Points, in no order, along strands that fork, close into loops and pass close to each other.
Points whose rows are less than 64.6 apart are linked; no others are. Some points are linked to none.
k882: [-16,  25, -19, -16,  -6,  -8,  25,  26,  -1,  30,  -6, -29, -12,   5,  15,
  18,   6, -11,  23,  15,  27,  37,   2,   7,   0,   6]
k721: [  1,   1,   0,  -4,   1,   2,  22, -13, -10, -20,   5,  18,  -9,  -7,  -3,
 -18,  -9,   7,   2,  11,  17, -24, -11,   0, -20,  -9]
k728: [-35,   5,  -6,  -3,  18,  28, -45,   3,  -9, -19,  12, -19,  -8,  -6,   5,
  29,  -5,  10,  12,  23,   7,   7,  13, -12, -33,  29]
k998: [ 42,  12,  15, -12,   2, -13,  13, -31,  -4,   1,  12,   3, -24,   1, -10,
  -1,  -4, -10, -17,   1,  14, -24, -25,   2,   8,  -8]
k833: [  0,  -7,   4, -14, -11,  24, -17,   4,  10, -23,  -8, -10,  -4,   2,   0,
   2, -11, -11,   0,  10,   6, -17,  -2,   9,  -2, -20]
k675: [-18,   4,   6,  -5,  14,  13, -24,  22,   9, -17,  16, -19,  -8,  23,  12,
   2,  15,   5, -17,  17,   1,  11,  21, -23,  -5,   0]
k743: [-38,  -7, -13,   9,   5,  44, -11, -37, -36,  14,  -3,  -2,  -7,   6,   3,
  22, -18,  -8,  20,  25,  19, -19,  -5, -31, -29,   7]
k398: [  2,  -1,  12,  25,   9,   8,  -2, -30, -12, -17,  -8,  18,   7, -26,  -4,
   5, -13,  18,   1, -24,  -4, -29,  -7,  -5, -15,  32]
k86: [-26,   6, -14, -36,  -4,  12,  13,   4,  -3,  -7, -10,   0,  21, -10, -12,
   7,  16,  -2, -13,  11,   3,   5,  12, -17,   1,   6]
k142: [-20,   8, -14,  -7,   5,  30, -10, -37, -31,  -2,  -5, -12, -24,  -4,   9,
  18,   2, -35,  15,  -9,  21, -30,  16,  -6, -10,   5]
k887: [-48, -18,   3,   6,  -4,  16, -24,  -6,   1,  -6,  30, -17,  25,  -5, -15,
  23,   5,   2,   8,  37,  -9,  25,  36, -17, -33,   3]
k823: [-25,  -1,   6,   2,  -3,  31, -44,   9,   8, -30,  -7,  -6,   7,  -7,  -7,
  10,  20,  -1,  -5,   2, -36, -22,  17,   9, -46,   9]
k389: [ 10,   7,   4, -17, -12,  11,   8,  -3,  10,   6, -12,  -6,  -7,  15,   1,
  16,  12,  -9,  -2,  -1,  28,  11,   7, -12,  10, -10]
k807: [-13,   5,  12, -15,  14, -23, -11,  29,  27,  25,  -4, -15,  10,  13,  -1,
 -42,  -3,   0,  14,  -2,  -9,   8, -10, -10,   8, -12]
k81: [ 21,   0,  12, -12,  11, -26, -18,  16,   5, -10,  17,   7,  -1,   5,  -4,
 -16,  16,  11,  -3, -29, -18, -13,  -9,  19,  22,   4]
k604: [-19, -19,   4,   5,  11,   8, -50,  -1,  18, -16,   9, -15,  29,   6,  -2,
  -2,   3,   1, -14,  34, -12, -12,  29, -17, -43,  24]
k596: [  4,  18,   9,  -6,  11,  27,  12,   1,   5,   0,  -6,  -7,  -3,  17,  -4,
  18,  -4,   9, -16,   9,  20,  -7,  -3, -33,  -3, -15]
k120: [ 14,  26,  -6,  -6,  -2, -13,  20,   7,  17,  18, -12,  -8,  -9,   3,  -8,
  10,   4,   0,  -1,  32,  30,  25,  11,  -7,  16,   4]
k711: [ -3,   2,   7,  24,  14,   4,   1,  13,   3,  -4,   3,  16,  21,  -4,   5,
  18, -16,  10,  -6, -13, -36, -31,   6,  -2,   8,  11]
k201: [ 32,   6,   2,   7,   2, -10,   5, -10, -10,   1,  -4,  -3, -12,  19,  27,
  16,  -1,  -7,   1,  13,  46,  -1,  -5,  11,  -7,   3]
k923: [-16,   5,  16,  26,   0,  29, -34,   5,  21, -16,   2, -12,  19,  -1,  -5,
  11,   6,   6, -10,   9, -19, -17,  23, -17, -44,  20]
k269: [  4,   4,  19,   2,   8,   5,  -3, -21,  -3,  -1,  22,  27,  -9,   2,  -7,
   1,  10,   8,   9, -16, -11, -24, -16,   0,   5,   3]
k378: [ -4, -19,  27,  -9,   1,  -1,  -8,  19,  13,   1, -14,   1,  39,  -3, -31,
   2,  -6,   0,  -8,  -4, -38, -16,  13,  23,  -9,  -2]
k22: [  5, -12,  -7,  -9,  12,  17,  18,  -4, -11,   9,   4, -11, -13,  24,  17,
  17, -12, -10,   3,  14,   8,   0,  -6,   8, -26, -17]
k557: [-49, -15,   9,   1,  -6,  32, -44,  20,   4, -13,  19, -22,  -5,   4,  -8,
  23,   6,  16,  14,  20,  -1,  25,  -3,   4, -26,  29]
k70: [ -8, -18, -16,  -4,  16,  41, -15, -16, -11,  -7, -14,  -4, -25,  23,   3,
  17,  10,  -9,  -2,  -7,  -2,  12,  14,  -7, -19,  11]
k590: [  0,  -7, -14, -18,   3,  -4,  -7,   9,  19,   4, -11, -25,   0,  30,   0,
 -21,  10,   6,  -2,  27,  -2,   7, -10, -24,  -4,  -7]
k79: [-15, -13,  21,   0,   9,  16,  16,  16,  13,  17,   0,  -5,   2,   5, -10,
  13, -12,  -9, -20,  -9, -16, -10,   2,  -1,  -1,  -1]
k129: [-24, -42,   0, -18,   2,  22,   0,   3,   3,  25,   1, -19,  -3,  20,   5,
  15,   0,   6,  -5,  20,  19,  15,   7,  -5, -21,   5]
k325: [ 10,  -1,   8,   3,   9, -10, -13,   5,   5, -41, -10,   7,  -1,   4,  -5,
 -14,  15,   5,   6, -16,  -1,  -2,   8,  11,  14,  12]
k135: [ 13,   9,  27,  10, -16,  -5,  -7,  20,  32,  17,  13,  11,  10,  -5,   3,
 -23,   1,  19,  18, -12, -11,   8,   4,   1,   5,  10]
k357: [  5,  -4,   4,   6,  15,  -9, -11,  16,  33,  -6,  -4,  22,  12,   7, -19,
 -24,  10,  -6,   4,   1, -33,   7,  11,   4,   1,  -5]
k874: [-29,  -5, -14, -23,  24,  32, -13,  10, -13, -15,  -1, -26,  -4,   2,   7,
  31,   1,   6,  31,  11,   0,  20,   6,  -5, -26,   8]
k314: [ -3,  16, -29,  -8,  -6,  -6,  19,  22,   4,   3,   6,   4,  -2,  -5,  10,
 -22,  -1,  24,  13,  10,   1,   6,   2,   2,  -7, -11]
k90: [-13,  10, -35,   9, -15,  -8,  15,  20,   2,  26,  -8, -24, -25,  17,  11,
   1,  26,   7,   7,  13,  17,  39,   2,  11,   6,  14]
k307: [  5,   0,  -6,   1, -21,   5,   5, -33, -17, -13,   5,   8,  -8, -12,  23,
   5,  -5, -16,   6, -14,  17, -27,  10,  14,   0,  -9]
k704: [  7,  -7, -10,  -5, -10,  -7,   6,  14,  -2,   0,   2, -13,  -6,  24,  -7,
  22,   7,  11,  33,   5, -15,   4,  16,   4,  -2, -19]
k331: [ 14,  11,   0,   8,  -4,   3, -13, -32,  -8, -10,   9,  11,  -7, -14,  -1,
  -2,  -5,  -6, -30,  -9,  -9, -47,   8, -15,  -4, -17]
k383: [ 31,  18,  12, -10,  -4, -24,   0,   1,   9,   4,  21,   3, -16,  -8,  -3,
 -10,  18,  -2,   5, -12,  -1,   0, -14,   7,  34,  -9]
k75: [ 44, -17,   3,  -2, -11, -23,  -3, -23,   3,   0,  -4,  22,   4, -16,   5,
 -11,  -2,  -2,   1,   0,   4,   9,  -9,   9,  12,  10]
k174: [  4,  -8,  18,  16,   9,   9, -26, -26, -23, -19,   2,  33,   0, -39,  -2,
 -14, -10,   2, -23, -14,  -8, -42, -11,  11,  -2,  28]
k622: [ -8,   9,  15,  -6,  14, -20,  -7,  48,  24,  22, -11, -36,   9,  14,  20,
 -16, -12, -20,  13,   6,  10,  20,  -3, -10,  10, -20]
k27: [  2, -14,   2,   7,  10,   5,  -1,  26,   3,  20, -10,  19,   0,   2,  -7,
 -27,   2,  17, -10, -11, -14,  13,  -8,  29,   9,   2]
k720: [-13,   6,  17,  -2, -13,  14, -11,  21,  27,   2,   8,  -7,  -5,  10, -14,
   3,  16,  13,  -2,  10,  -4,   2,  14, -17, -12,  10]
k346: [-18,  -4,  -2,  11, -16,  22, -32,  22,   5, -28,  -4, -18,  14,   1,   2,
   4,   7,   3,  13,   4, -25,  -8,  28,  11, -18, -13]
k600: [ 14,  12,  19,  -4,   0, -13,  14, -12,  -5,  11,  19,  11, -26,  12,   4,
  13,  13,   1,  -9, -11,   3, -15, -25,  -3,  12,   6]
k737: [ 18,   0,   4,   6,  -1,   4,  38, -29,  -3,  18,   5,  31, -21, -17,   1,
   8, -26,  -9, -20,  -1,  26,  -8, -14,   5,   2, -11]
k491: [ -7,   5,  16,   1,  -3,  27, -26, -13,  -4, -13,  11,  16,   2,   3,  -8,
   3,   8,   9,   5,  -4,   7, -26,   5,  -3, -16,   9]
k425: [-14, -14,  -3,  11,  -2,  10, -29,  30,  11, -11, -15, -27,  16,   0,  -3,
  -8,   2, -14, -16, -21, -39,  -4,  23,  11, -15, -11]
k700: [-39, -20,   5, -10,  -4,  15, -36,  11,  14,  15,  -1,  -4,  26,   3,   2,
  -3,  20,   7,  -4,  12,  -6,  36,  18,  -8, -13,  19]
k396: [  1,  -7,   8,  20,   8,  -5,  37,   4,   0,   9,   4, -20,   5,  13,  11,
  -1,  -5,   6,  -7, -15,   8,   1, -20, -18,   4,  19]
k365: [ 42,  13,   7,   6,   5, -38,  27, -32, -11,  18,  27,  11,   0, -33,  -7,
   4,  -5,  -8,  -9,  -5,   2,  28, -24,   4,  22, -10]
k157: [ -4,  25, -24,  -5, -10, -18,  29,   0, -18,  15, -11, -11, -24,  16,  10,
  34,  12,  -6,  -2,  21,  31,  -1,   2,   8,   4,   7]
k873: [ -1,   0,  -6,  17,   2,   9, -20,  -2, -13, -14, -12, -14,  20,  -1,   2,
  -2,   5,  -1,  -3, -33, -35, -10,   8,  14,  -8,   8]
k206: [-33, -16,  -7, -12,  -7,  11, -13,  22, -12,  -5,   2,  20,  30,  -5,  -2,
  -6,   8,   3,   4,   3, -16,   4,  -2,  14,  -7, -10]
k597: [ -4,  39, -18,  -7,  -1, -25,  38,  20,   0,  12, -12, -21, -19,  13,  10,
  42,   4, -26,   8,  34,  30,  30,  -9,   5,  -3,   9]
k410: [ 19,  -5,   8,  -8,   7,  18, -11, -19,  -2,   2, -25,   3,  -3,   4,  10,
  11,  -5,   6,  -6,   2,  22, -15, -15,  -6,  -6,  33]
k734: [ -2,  -6, -14,  -9,  11,  -5,   5,  15,  -5, -14,  -3,   2, -15,  20,   5,
   5,   0,  10,   5,  30,  22,   7,   6,   0,   0,  16]
k248: [-37,  -8,  -8,  10,  -9,  13, -18, -21,  -6, -19,  -8, -12,   9,   2,   1,
  19, -11,  -4,   4,  30,  16,   6,   1, -22, -22,   7]
k283: [ -7,  14,   1, -10,  12,  31, -21, -31,  -9, -18,  -5,   4,  -3, -11,   7,
  14,   2, -13,  14, -18,   0, -23,  31, -13, -16,   5]
k122: [ -7,  12, -14,  -6, -12, -18,  -1,  28,  14,  22, -12, -30,  -7,  14,  17,
   4,   2, -27,  14,  19,  12,  30,  -2,  -7,  12, -14]
k200: [ 20, -19,   6,   7,  -3,  16, -17, -21,   3,   2, -17,  14, -22,  -7,  15,
   1, -10,  -7, -14, -12,  -1, -27,   3,   2,  -9,  15]
k581: [  7,  -8, -17,  13, -16,  -5,  17,  -9,  -4,   4,  -2,  30,  -4,  13,   8,
  15,   1, -10,  22,  11,  10,  18, -13,  -2,  -1,  18]
k264: [ -8, -11, -19,  -8,  -7,  16,  16, -11, -11,  11, -18, -11, -10,  21,  23,
  24,   7, -15,  15,   0,   8,  23, -26,   6, -23,  -6]
k554: [-16, -18, -28,  -2,  -3,  23,   2,   9,  -3,  -4,  -9, -22,  -9,   2,   8,
  21,  -5,  15,  28,   6,  -7,  18,   9,   9, -16, -10]
k718: [ 23,  29,   9, -16,  10,  -7,  38,  -2,  -1, -18,  -2,   3, -11,  -8, -13,
  -1, -12,   0,   5,  -5,  32,   6, -10,   7,  16,  -3]
k242: [ -1,   4,   2,  23, -16,  -7,   6,  10,  -4,   6,   6,   4,   1,  24,  15,
   1,   6, -11,   6,  12,  26,  28, -10,  11,  26, -27]
k351: [ -4,  -7, -10,   0,   6,  15,  15, -30, -25,  -1, -20,  -6, -16,   6,  21,
  25,  -1, -10,  25,   7,  43,  13, -10,   8, -30,  13]
k30: [ 35,   0,  19,  12,   3, -44, -21,   7,  16,   1,   8,   2,   2, -11, -20,
 -30,   7,  15,  -5, -22, -34,  -4,   1,  10,  25,   2]
k464: [-28, -19,  -6,  14,   4,  14, -29,   5,   2, -21, -13,   9,  22,  -3,   2,
  -2, -14,  -5, -16,  32,  -1,   0,  17,  -7, -24,  13]
k828: [ 14,  17,  -8,  25,  -8,  -5,  34,  -1, -12,  21,   0, -14,  -3,  18,  15,
  12,   3, -11,  -8,   9,  15,  17,   1,   0,  18, -27]
k38: [  8,  -6,   5,  14,   9,  22, -22, -51,  -4,  -3, -12,  11,  -6,  -5,   4,
  -9, -10, -21, -14,  -9,  -7, -50,  15, -14, -14,   1]
k652: [  2,   8,  -8,  -3,  14, -15,   3,  18,  12,  -6,  19, -13, -13,  29,  11,
  -2,  14,  -1, -11,  -2,  -3,  -3,  24, -24,  10,   3]
k538: [ 18,  -4, -21,  -2, -24, -30,  18,   9,   3,  14, -10, -17,  -7,  15,   2,
  -4,   4,   4,  24,   1,  -8,  -4,   4,  20,  11, -18]
k210: [-16,  -5,   8,  15,  14,  17,  -6,  20,   2, -13,   3,  -7,   6,  14,  -9,
  19, -23,   2,  -6,   2, -21, -24,  17,  -2,  -6,   8]
k952: [  0,   4,  10,  -6,   7, -23,   7,  20,  21,  27,  -9, -14,  20, -12, -10,
 -65, -12,   6,  -4, -26,  -7,   6, -14,   5,  24,  -8]
k591: [-23,   4, -14,  -1,  24, -19,  20,  24,  -8,   6,   1, -18,  20,  20,   6,
   0,  10, -19, -10, -13, -16,  19,   1, -14,  17,  -3]
k11: [  5,  -2,  -5,   6, -26, -10,  -6, -17,   1, -23,   8,  27, -10, -13,  12,
  -1,   3, -21,   2, -10, -10, -11,   8,   2,   5, -14]
k173: [-42, -15,  -3,   4,   9,  35, -18, -24, -21,  -5,  19,  -4,  12,   4,  -2,
  16, -23,  -1,   7,  43,  27,   1,  17, -29, -36,  -1]
k940: [ 35,  33,   8, -17,   5, -22,  28,   0,   2,  10,  -9,  -6, -10,   8, -22,
   3,   7,  -7,  13,  16,  20,   8,  -7,   6,  18,  -5]
k253: [ -3, -15,   0, -10,   2,   6,  20,  -3,  18,  14,  12,  10,   7,  -3,  -3,
   4,   6, -11, -14, -12,  -9,  11,  13, -19,  13,   8]
k676: [ 40,  32,   9,   9,  13, -40,  38, -16, -11,  30,   4,  -1,  -6, -11,  -9,
  -9,  10,  12,  -5, -21,  16,  30, -15,  10,  27,  -9]
k162: [ -1, -19,   5,  -1, -25,  -9,  -6, -28,  -8, -28, -10,   7,  13,   2, -12,
  -6,   5,   5,  18,  12,   1,  -8, -11,  12,   8,  -7]
k537: [-20, -40,   0, -11, -18,  11, -18,   5,  22,  21,  -2, -12,   2,  17,   7,
  -8,   8,  -6,   2,  13,  -2,  35,  22, -11,  -7,  -2]
k870: [-11,  -2,  12,  13,   7,   3, -38,   9,   7, -11,  -7,  -7,  34,  -3, -18,
  19,  17,  -8,  -1, -20, -41,  -8,  -1,   8,   9,  12]
k572: [ -7,   5,  -9,   2, -26,   6, -17, -16, -24, -28,  -8,  -2,   0,  10,  -9,
  11,  22,  -2,  12,  11,  19,  -7,   2,   1,   2, -13]
k570: [  2,  18,  -6,  13,  -1,   7,   2,   2,   1,   4,   4,  -5,   0,  -2,  12,
  30,  -8,   2, -17, -10, -23, -20, -15, -18,  16,   5]
k890: [  2,  -8,   5,  -7,  -3, -38,  30,  20,   3,  31,  11, -12,   8, -10,   5,
 -39, -17,   6,   2, -17,  -9,   1, -11,  13,  19, -12]
k329: [ 26,  -5,  14,  -6,  16, -34,   3,  11,   0,  10,  33,  16, -14, -29, -11,
 -17, -21,   9, -25, -17, -19, -23,   0,  17,   9, -10]
k961: [-26,   7,   0,   7, -14,  -3,  10,  31,  24,  -7,   9,  20, -17, -17,   2,
 -22,  -1,  -2, -12,  -9, -11,   9,   1,  -1,  14,   2]
k648: [ -7,  -6,   4,   9,  -6,  -9,  -3,  29,  16,   4,   7,   9,  14, -23,  13,
 -23,  -7,   5, -23, -18, -10,  -4,  23,   9,  10,   0]
k744: [  6,  -1,   5,   9,   5, -17,  21,   0, -13,   4,   8,  12,  11, -28,  -5,
  -5, -10,   5, -10, -22, -16,   3, -13,   4,  26,  10]
k555: [ 51,  -5,   5,  -2,   7,   5,   4, -23,  -2, -12,  -3,  20, -29,  -2, -11,
  -7, -13,  -2, -15,  -8, -15, -10, -13,  21,   6, -17]
k359: [ -9, -26,   7,   0,   4,   8,  17,  16,   8,  18,  -2, -17, -20,  28,   0,
   3,  -8,   6,  -6,  11,  -2,   6,  -1,   1, -10, -11]
k427: [ 19,  17, -10,  -1,  -4,  -5,   9, -30, -12, -17,  13,  29,  -2, -25,  -1,
  -6, -10, -20, -21, -15, -10, -22, -11,  -8,  13,  -6]
k929: [ -3,  -9,  -2, -10,   4,  19, -11,  24,  12,  -5,   5,  20,  20, -14,  -5,
  -7,  -4,  23,  -8,   0, -20, -16,  -1,  10, -18,  -4]
k968: [ 12,  16, -14,  -9, -12,  -7,  19, -39, -27,  -1,  -2,  18, -18, -15,  23,
  14,  -3, -11,  14,   3,  35, -17, -11,  12, -13,   6]
k303: [  7,   2,  -5,   2, -15,  -9,  35, -29, -27,  10,  -7,  22,  -1,  -4,   7,
   6,   0,   4,  16,   2,  32,  10, -16,  12,   0,  13]
k571: [ 31,  16,   6,   9,  -3, -36,  -6,  17,   9,  12,   0,  -2,  -1,   9, -22,
 -18,  14,  -3,  -4,   5,   0,   9, -20,   1,  39, -17]
k964: [ 18,  12,  15,   5,  15,   5, -18, -13, -12, -25,  18,  37,  27, -32, -15,
  -7,  -7,   8, -20, -18, -19, -37,  -5,   8,  -7,   8]
k328: [  3, -18,  -6,  -3, -13,  -8,  18,  -6,   5,  32,   4,  20,   9,  14,  -6,
  13,  12,  -1,  -2,   0,   0,  17, -16,   0,  18,  11]
k55: [-16, -24,  -2,  17,  -4,  -2,   9,  27, -10,  -6, -11,   8,  11,   3,   2,
 -18,  -2,  13,  -2,   6,   4,   9,  -3,  15,   7, -10]
k308: [ -4,  -7,  -8,  11,   5,  -9, -17,  34,  15,  13,   1,   5,   3, -11,  10,
 -43,  -8,  13, -20, -25, -35,   4,  -4,  16,   6,  -6]
k872: [-44,  -3,  -5,  -4,  -9,   9, -34,  16,   7, -22,   8, -23,  20,   2, -18,
   4,  12,  10,   9,  31, -22,  14,  25,  -2, -30,  -4]
k18: [ 24,  16,  -1,  -6,  12, -35,  14,   3,   4,  34,   4,  10, -15, -31,  -3,
 -44, -11,   6,   4, -32, -17,  32, -31,  23,  28, -11]
k83: [  7,   0,  21,  -1,  15,   1, -18,  27,  16, -30, -10,  -2,  23,  10, -19,
 -26,  10,  -2,  13,  -6, -10,  -3,  12, -11,  -9,   5]
k180: [ 40,  -4,  13,  -9,   8, -11,   0,  -3, -14,   3,  15,  13,  -9, -23, -31,
  -6, -16,  15,  -6, -18, -27, -13,  -5,  26,  12, -18]
k258: [ 42,  -4,  12,  -3,  17, -46,  11,  12,   8,   5,  17,  16, -10, -21,  11,
  -5, -20,  -3, -20,  -9,  -3,  -8, -21,   6,  14,   2]
k888: [ 41,   2,   8,   5,   2, -32, -10,   3,  12,  23,   1,  16,  -2, -30, -15,
 -32, -19,  -2,  10, -16, -12,  24, -22,  24,  46, -15]
k170: [  7,  10,  -3,  18, -14, -14,   4,  12,   1,   3,   4,  16,   0,   3,  -9,
 -22,  19,  -1, -11,   0,  15,  21,  -3,   0,  47, -28]
k840: [ -7, -23, -14,   1,   0, -22,  14, -22, -11, -12,  12,  24,   2,   2,  16,
  -6, -10,   6,   1,   0, -11, -29,   3,   2, -21,   4]
k584: [ -8, -10, -14, -15,   4,  17,   3, -17,  -2,  -6, -13,   2, -21,  15,  15,
  -2,  19,  -8,   6, -13,   0,  26,   0,   0, -30,  -5]
k42: [-20,   7, -11,   0,   4,  29,  -2, -35, -24,   0,  10,  -4, -17,  11,  15,
  44,  -3, -15,  14,  18,  29, -18,  17, -19, -16,  -3]
k988: [  4,  12, -11,   1,   7,  27,  -1, -12, -26, -33, -16, -24, -12,  15,  -5,
   9,   3,  -3,  16,   5,  19, -15,   7,  -9,  -7, -21]
k726: [  4,  -1,  -4,  13, -12,  20,  33, -27,  -2,   4,  -5,  12, -18, -13,  -4,
  -2, -22,   0,  -3,   1,   6, -19,  -8,  -4, -17,   3]
k505: [-10,   7, -13,  17,  10, -34,  17,  19,   1,  -9,  -2, -27,  -4,  24,  -3,
 -22,  14,  -4,  -4, -10,  -2,   2,  10, -11,  14,  -4]
k800: [ 22,  -5,  -5,  -1,  -2, -45,  22,  11,   2,  27,  -6, -18,  -3,  -5,  16,
 -14,   1,  -3,  12, -14,   8,   8, -11,  19,  19,  -3]
k793: [-21,   7,   8, -14,  -3,  31, -12,  12,  13,  -1,   7,  13,  10,  -1,   0,
  16,  -6,  20,   6,  10,  -3, -12,   2, -16, -31,  14]
k657: [ -2,  -9,   8, -19, -16,  14,   1, -24,   0, -14, -16,  16,  26, -18, -11,
 -13,  -3,  10,  -1, -10,   4,   4,  -8,  -4,   1,  -3]
k826: [ -9,  12,  -6,  -2,  -7, -29,  20,   9,   5,   9,   1,  -5,  17,   8,  -9,
 -19,  12,  17,  -5,  -5,   2,   1,  11, -12,  27,   6]
k774: [-34,  -5,  -4,  -4,  -3,  11,  14,  -5,  -8, -18,  -2,   1,  19,   0, -24,
   9, -10,  -4,  -5,  29,  16, -10,   4, -23,  -1,   8]
k771: [ 21,  -5, -11,  -9,  -6,  -1,   1,  -6,   2,  -1, -13,   8,  15, -16,  12,
 -11,  -3,  11,  15, -12,   2,  17, -12,   7,  14, -17]
k546: [-17,  -1,  -3, -13,  -4,   8,  -7,  17,   6,   6,  -7, -16,  -5,  15,   2,
  18,  13, -13,   3,  -1,   0,  17,  -8,  -1,  23, -10]
k924: [ 10,  -5,  19,  10,   7,  -5,   8, -17,   4, -13,   3,  21,   7, -31,   6,
 -17, -20,   8, -14, -31,  -6,  -1,  -6, -13,   2,  21]
k531: [ 29,  17,  19,   5,  -1, -28, -22,  14,   6,   3,  11,   6,   0, -37,  -9,
 -30,  -9,   2,  -3, -36, -26,  11, -14,  12,  33, -14]
k496: [  2,  18,  -6, -21,  -3,  16,  -1, -13, -10,  12, -29, -20, -11,   0,   8,
  22,   4,   0,  -9,  23,  34,  -3, -15,  -5,  -8,  36]
k809: [ 17,   4, -15,   5, -17,  -1,  33, -10, -18,  11, -17,  -5,   4,  -6,  10,
   0,   2,   6,  24, -17,   9,  25, -19,  13,   7, -12]
k698: [-12,   8,  -7, -17, -20,   2,  -1,   1,   1,   1,   6,  -4,   8,  -1, -18,
   0,  21,  18,   2,  -4,  -7, -15,  17,  -7,  10,   4]
k493: [ 28,  11,  11,  24,   9, -10,  26, -13, -13,  10,  11,  15,   0,  -9,  -4,
   7, -20,  -1, -12, -11,   7,   6, -16,   3,  17, -19]

A piece is all that can be reached along the links. How many separate loops has the piece of each point below (a circle has one, a figure eight two, a Y none), and how many tips (points with one link)?
k873 -> loops 2, tips 8
k924 -> loops 0, tips 3
k264 -> loops 0, tips 7
k622 -> loops 0, tips 5

How many points has the smallest loop of links through each point below? Write - if it is on no loop.
k728 -> -
k173 -> 12
k675 -> 6
k771 -> -

Name the points in between on the shortest way along the links from the first point to the second, in order.
k83; k258 -> k325 > k81 > k383 > k600 > k998 > k555 > k180 > k329
k581; k410 -> k303 > k968 > k307 > k11 > k427 > k331 > k38 > k200
k269; k961 -> k491 > k793 > k929 > k206 > k55 > k27 > k308 > k648
k828; k743 -> k242 > k170 > k571 > k383 > k600 > k269 > k491 > k283 > k142 > k42
k720; k872 -> k698 > k86 > k774 > k248 > k464 > k604 > k923 > k823 > k346
